Each row is a point on a landscape with many peaks, with its height.
A climber steps from a point to the highest of its 4 nearest points, and stops where none of them is higher. Distance is the straight distance between rows; heights are no part of it.
J712 (h 31.3): [104 157 102 114 175 166  73 100 141 176  84 119]
J109 (h 62.2): [145 115 129 117 110 114 170 133 128 153  85 119]
J659 (h 52.5): [142 127 124 115 130 115 162 144 126 149  81 108]
J617 (h 50.9): [160 164 103 144 126  93 114 145 109 104 155 110]
J574 (h 56.1): [155 137 128 151 112  94 131 125 122 114 169 121]
J921 (h 4.8): [102 138 139 151 138 139  96 136 101  46 193 141]
J698 (h 42.4): [139 111 155 108 122 114 167 165 125 131  57 105]
J476 (h 23.7): [ 95 139 146 147 152 138  96 107 106  59 175 137]
J365 (h 43.2): [162  76 158 113  82 133 188 216 164 158  97 138]
J448 (h 43.3): [108 162  83 126 176 153  73  93 128 150 122 128]
J126 (h 34.3): [115 134 109 108 146 140 126 102 120 166  72 110]
J72 (h 56.5): [ 83 153  83 126 165 179  56 138 112  54 170 151]
J479 (h 52.8): [171 138 137 139 110  85 151 160 130 134 117 104]
J607 (h 69.8): [137  90 151  95  87 150 193 206 132 155  78 153]
J259 (h 51.8): [126 153  88 127 164 121 106 105 116 135 107 112]
J324 (h 51.7): [144  86 174  98  97 128 184 210 149 135  67 117]
J811 (h 16.8): [125 154 100 143 129 118  96 140 104  60 189 128]
J521 (h 69.3): [117 111 122  94 108 144 173 119 122 168  84 147]
J952 (h 27.8): [ 92 133 105  95 146 162 124  90 139 181  79 127]
J708 (h 41.3): [148 125 152 163 111  97 115 126 123  82 195 133]
J936 (h 69.1): [163  98 169 164  98 102 139 123 158 112 187 140]
J927 (h 39.0): [165 107 169 115 109 106 168 188 146 135  79  96]
J70 (h 50.6): [152 139 125 129 131 100 144 147 122 141 103  99]
J766 (h 25.9): [130 116 185 167 112 113 115 142 117  58 202 135]
J802 (h 54.6): [166 121 135 147 101  93 152 134 143 138 140 120]
J53 (h 3.7): [129 104 122 127 113 119 158  97 130 148 120 142]
J808 (h 67.9): [ 88 137 118  94 157 176 105 104 144 191  60 114]
J427 (h 47.1): [159 103 177 167  99 107 122 140 148  94 209 134]
J669 (h 45.2): [147  96 127 113  93 127 185 144 133 168 101 156]
J837 (h 39.6): [122 108 129  93 100 146 184 152 125 161  68 143]
J15 (h 61.6): [171 128 160 161  91  96 107 157 144 105 220 121]
J968 (h 33.4): [116 144 128 153 138 113 109 113 105  82 178 132]
J131 (h 3.8): [108 110 118 123 121 132 143  70 131 141 130 148]
J66 (h 8.4): [ 85 131 115 117 142 150 103  61 134 148 124 143]
J979 (h 48.9): [163 107 141 125  96 111 178 164 147 153  92 120]
J219 (h 52.6): [158 151 123 149 107  96 113 145 118  92 184 122]
J684 (h 24.4): [127 145 133 154 119 114 103 134 106  60 203 131]
J407 (h 62.8): [135  95 164  90  94 141 187 198 138 144  69 139]
J117 (h 16.0): [ 74 129 133 135 163 154  90  65 125 119 144 141]
J42 (h 63.8): [100 145 124  92 172 159 109 126 135 172  44 102]
J933 (h 36.1): [107 113 135  85 122 146 168 149 120 155  53 122]
J420 (h 50.5): [112 157  89 136 167 133  87 100 116 120 130 129]
J52 (h 62.7): [174 121 142 157  99  90 133 134 144 123 175 123]
J700 (h 31.0): [ 85 142 110 129 167 150  81  74 132 129 136 138]
J504 (h 44.7): [114 156 103 108 176 144 103 112 125 161  74 106]
J529 (h 54.8): [182 126 139 145  99  93 151 154 140 142 142 116]
J282 (h 57.4): [194 136 142 150 104  80 126 164 139 132 171 106]
J332 (h 51.1): [128 161  95 134 153 107 111 123 109 128 125 110]
J720 (h 52.7): [188 112 176 163  92 110 107 150 167 111 223 125]
J391 (h 50.3): [153 130 127 139 119  99 145 129 123 136 133 116]
J143 (h 10.7): [ 93 123 145 143 152 138 111  72 118  98 162 140]
J689 (h 36.9): [101 130 120  88 145 160 137 114 130 173  52 116]
J873 (h 12.8): [126 123 121 138 127 118 141  90 121 126 146 137]
J69 (h 38.5): [183  99 147 140  82 110 168 170 159 164 125 121]
J482 (h 53.0): [154  83 140 115  79 145 195 195 144 167 103 165]
J579 (h 24.5): [ 97 118 119  95 125 152 152 107 121 179  68 129]
J270 (h 64.3): [ 80 161  99 131 184 172  44 108 123  88 159 152]
J199 (h 9.5): [ 76 120 107  97 123 176 122  75 132 184 101 146]
J969 (h 58.2): [112 168  72 134 168 141  73 127 111  99 154 141]
J45 (h 50.2): [ 94 154 105 138 163 143  78 109 110  73 171 139]
J522 (h 62.1): [ 93 167  77 128 183 167  46 121 132  91 164 158]
J313 (h 20.1): [127 115 140 153 120 110 133  86 128 111 159 144]
J281 (h 3.6): [ 83 138 171 150 167 169 101 137  84  42 174 129]
J25 (h 27.0): [101 108 108  94 111 157 149  90 120 169  93 148]
J545 (h 43.7): [117 123 134 101 139 129 154 139 123 144  48  95]
J216 (h 66.6): [127 145 102 125 148 119 132 105 116 143 108 113]
J627 (h 28.7): [123 121 151 153 124 107 122 106 123  84 181 135]
J743 (h 46.1): [170 101 140 142  89 109 167 144 158 152 140 137]
J868 (h 48.7): [135 148 114 149 131  97 109 119 112  93 173 127]
J899 (h 31.4): [105 147 108 110 161 148 107  90 130 173  85 113]

For each start below, name the point where the climber stops.
J420: J270
J476: J270
J448: J216
J281: J270

Call two points neighbours if one is among the 4 nearest of the other. Go from one point of each pair to the other, from neighbour to neighbour, staying as high as possible. Name the lowest point that can't be avoided.
J521 and J216: J669
J109 and J216: J70
J808 and J936: J504
J270 and J109: J420
J936 and J216: J617

Two climbers start at each pair of points below. Name the first point that both come to, or write never.
J689 and J199: J808
J700 and J126: never
J545 and J899: never
J117 and J66: J420
